Each row is a point on a tangle of strands that fork and nearly touch. The rows are in no order.
Points whose rows are less than 22.2 apart are linked; no others are. Some points are linked to none.
Z_468: [ -2   5   5  -7  -8 -15   1  -9   0   2   9  -5  -5  -3  -9 -11   2]
Z_140: [ -2  -6   3  14   9  24   6  -1 -15   6   0  -7  -1   3   4  -4 -19]
Z_519: [ -3  -9  22   5  -9  -7  -3  -3  10   5   6  -6   1   0 -21  18  -2]
Z_417: [ 2 -8  1  1  0  0  5  0  0 -1 -3 -4 -1 -1  1  1 -5]
Z_381: [  1   3  -4   2  18   3  -5   2 -12   0  16   9  -5  -1  -6  15 -10]
Z_898: [  2 -12   0  -4 -15  -4   7   1  12  -5 -14 -11   1   0  10  -6   2]
Z_354: [ -2   2 -18 -13  -4   4   4   4   7  -5 -18   0   2   2  30 -26  10]
Z_872: [ -6   1  20  22   2  27  -6   0 -19   8  11  -7  -2   6 -19   7 -18]
Z_738: [ -3  -2 -12  -8  -3   4   7   2   3  -2 -13  -4   2   1  22 -21   1]
Z_258: [ -7   2  29  25  -5  25 -14   1 -12   9  12  -7   2   7 -25  16 -16]
Z_753: [ -6  -7  31  15  -9  10 -14  -1   8  11  10  -7   7   4 -26  26  -7]
Z_313: [ -3  10 -26 -17  -3   0  -1   6   6  -4 -17   6   7   2  30 -29  19]
Z_12: [ -1   3  -4 -16 -16 -13   4  -7  11  -3  -6  -8  -1  -3   9 -23  10]
Z_805: [  3  -4 -14   7  19  16   8   4 -12   1  -2   4  -1   2  17  -4 -12]
Z_192: [ -1  16 -13 -12   5 -17   0  -8  -3   5  10   9  -1  -5   5 -20   9]
Z_309: [  5  11 -28 -11   3 -10  -1   8   5 -12 -15  12   2  -3  21 -12  20]
Z_844: [ -2   5  -8   2  18   6   3  -1 -17   4   9   5  -4  -1   4  -5  -9]
Z_328: [ -4 -12   3  -2 -14   6  10  -1   5   0 -14 -14   0   2  13 -15  -3]
Z_74: [ -1  17 -12 -10  12 -17  -2  -8  -8   5  17  12  -3  -4  -3 -11   6]
Z_70: [  1  -1  -9 -14 -14  -9   4  -1  12  -7 -13  -6   1  -2  15 -19  11]
Z_587: [  4   3   3 -10  -5 -22   0  -6   7  -3   9   1  -4  -4 -11   1   7]
Z_202: [ -7   1  19   7  -4   5  -1  -6 -12   7  10  -9  -5   1 -17  -5  -9]
Z_551: [  3  -4   8  -4  -5 -16  -2  -3   8  -3   7  -1  -2  -4 -12  10   2]
Z_5: [ -5  -9  29  11 -11   1  -9  -3  11   9   7  -8   5   2 -25  22  -3]
Z_538: [  3  -9  -3   7   8  10   6   3  -5   2  -2  -3   0   0   4   4 -11]
Z_364: [  9  17 -30 -13   2 -17  -3   7   7 -13 -16  14   3  -5  15  -9  27]
Z_448: [  0   0 -10   5  20  12   5   1 -15   4   4   6  -2   2  10  -6 -12]
Z_404: [ -2  14  -9  -6  17  -9  -3  -6 -14   5  20  13  -6  -2  -4  -4   0]
Z_531: [ -6   8   9  14  14  22  -3  -3 -28   5  15   0  -6   5 -12  -2 -17]
Z_848: [  4 -12  -1  -2 -14  -3   7   4  16  -9 -21  -8   3   0  11   0   4]
Z_769: [ -6   7   3  11  16  20   3  -5 -28   8  11   0  -5   3  -2 -11 -16]
Z_265: [ -5  -1  19   9   1   6 -11  -1  -5   3  17  -1   0   1 -23  22 -10]
Z_289: [  8 -13  -5  -1 -12  -4   5   9  17 -13 -27  -4   3   0  13   5  11]
Z_177: [ -8  -2  31  22  -6  21 -15   0  -3  11  12  -6   6   5 -27  22 -14]
Z_186: [  1  -1   8   0   6  -5  -9   0   0  -2  18   6  -4  -2 -20  26  -4]
Z_677: [ -4  17 -13 -15   0 -14   2 -10  -2   6   7   7   1  -2   9 -28  13]
Z_421: [ 10 -15   3   4 -10  -8   4   9  21  -9 -23  -1   5   1   1  24  10]
Z_832: [  7 -10 -16   7  14  13   6  10  -4  -3 -10   3   1   1  19   6  -9]
Z_372: [ -5   2  14  18   7  25  -2  -1 -22   7  11  -4  -2   4 -13   2 -19]
Z_20: [  8 -11   8   3  -3 -10  -1   5  18  -6  -6   5   4   1 -13  34   6]
Z_102: [  4  -1   6  -4   4 -12  -7   2   7  -6  13   9  -3  -2 -18  31   1]
Z_915: [  1  15 -22 -16  -6 -15   0   0   8  -4  -6   6   3  -3  17 -26  20]
Z_226: [  0  -9   2  11   8  19   5   1 -11   4   0  -6   0   2   2   3 -16]
Z_509: [  7 -13   4   6  -4  -6   1   6  14  -6 -10   1   3   0  -3  25   2]
Z_657: [ -9   9  11   8  10  18   5  -9 -27   9   9  -5  -7   3  -3 -19 -12]
Z_127: [  3   8 -16 -16  -7 -13   1   2  10  -7 -11   2   1  -3  17 -21  17]
Z_744: [  1  -8  15   2  -8 -10  -2  -3   9   0   5  -4   0  -1 -16  15   1]
Z_899: [  6  -8  10   2  -2  -8  -4   4  13  -4   4   6   3   1 -17  36   2]
Z_126: [ -4  -8  -2  -7 -10   8   9   0   3   1 -14 -11   0   1  19 -21  -3]
Z_838: [ -3  11  -9  -2  20  -2  -1  -4 -17   5  16  11  -5  -2  -1  -5  -4]
Z_221: [ -1  -5  13   6   2   3 -10   0   1   1  15   2   0   0 -20  28  -8]
Z_542: [  2  10 -29 -13   3  -3  -2  10   5 -10 -20  10   5  -1  28 -19  22]
Z_605: [ -3  19 -17 -19  -5 -16   1  -6   5   5   1   7   3  -3  14 -32  16]
Z_300: [ -1   4   1 -10 -10 -14   4  -9   4   0   1  -7  -2  -4   1 -17   5]
Z_466: [ 11 -12  -4   2 -11  -8   4   9  20 -14 -29   0   4   0   6  17  12]
Z_83: [  5 -10   2   3  -2  -4   3   3   8  -2  -5  -3   1  -1  -2  14  -1]

A fork is a point with three links, a tip a point with one. Leave the first point through the second and follow the links. Name the first fork or tip that comes.
Z_289, Z_466 -> Z_509
Z_753, Z_177 -> Z_657
Z_328, Z_126 -> Z_364
Z_20, Z_899 -> Z_265
Z_192, Z_74 -> Z_832
Z_417, Z_538 -> Z_140

Name the points in between on the shortest way along the links from the first point to the second, in order.
Z_140, Z_83 -> Z_226 Z_538 Z_417
Z_328, Z_354 -> Z_126 Z_738
Z_872, Z_769 -> Z_372 Z_531
Z_126, Z_421 -> Z_328 Z_898 Z_848 Z_289 Z_466
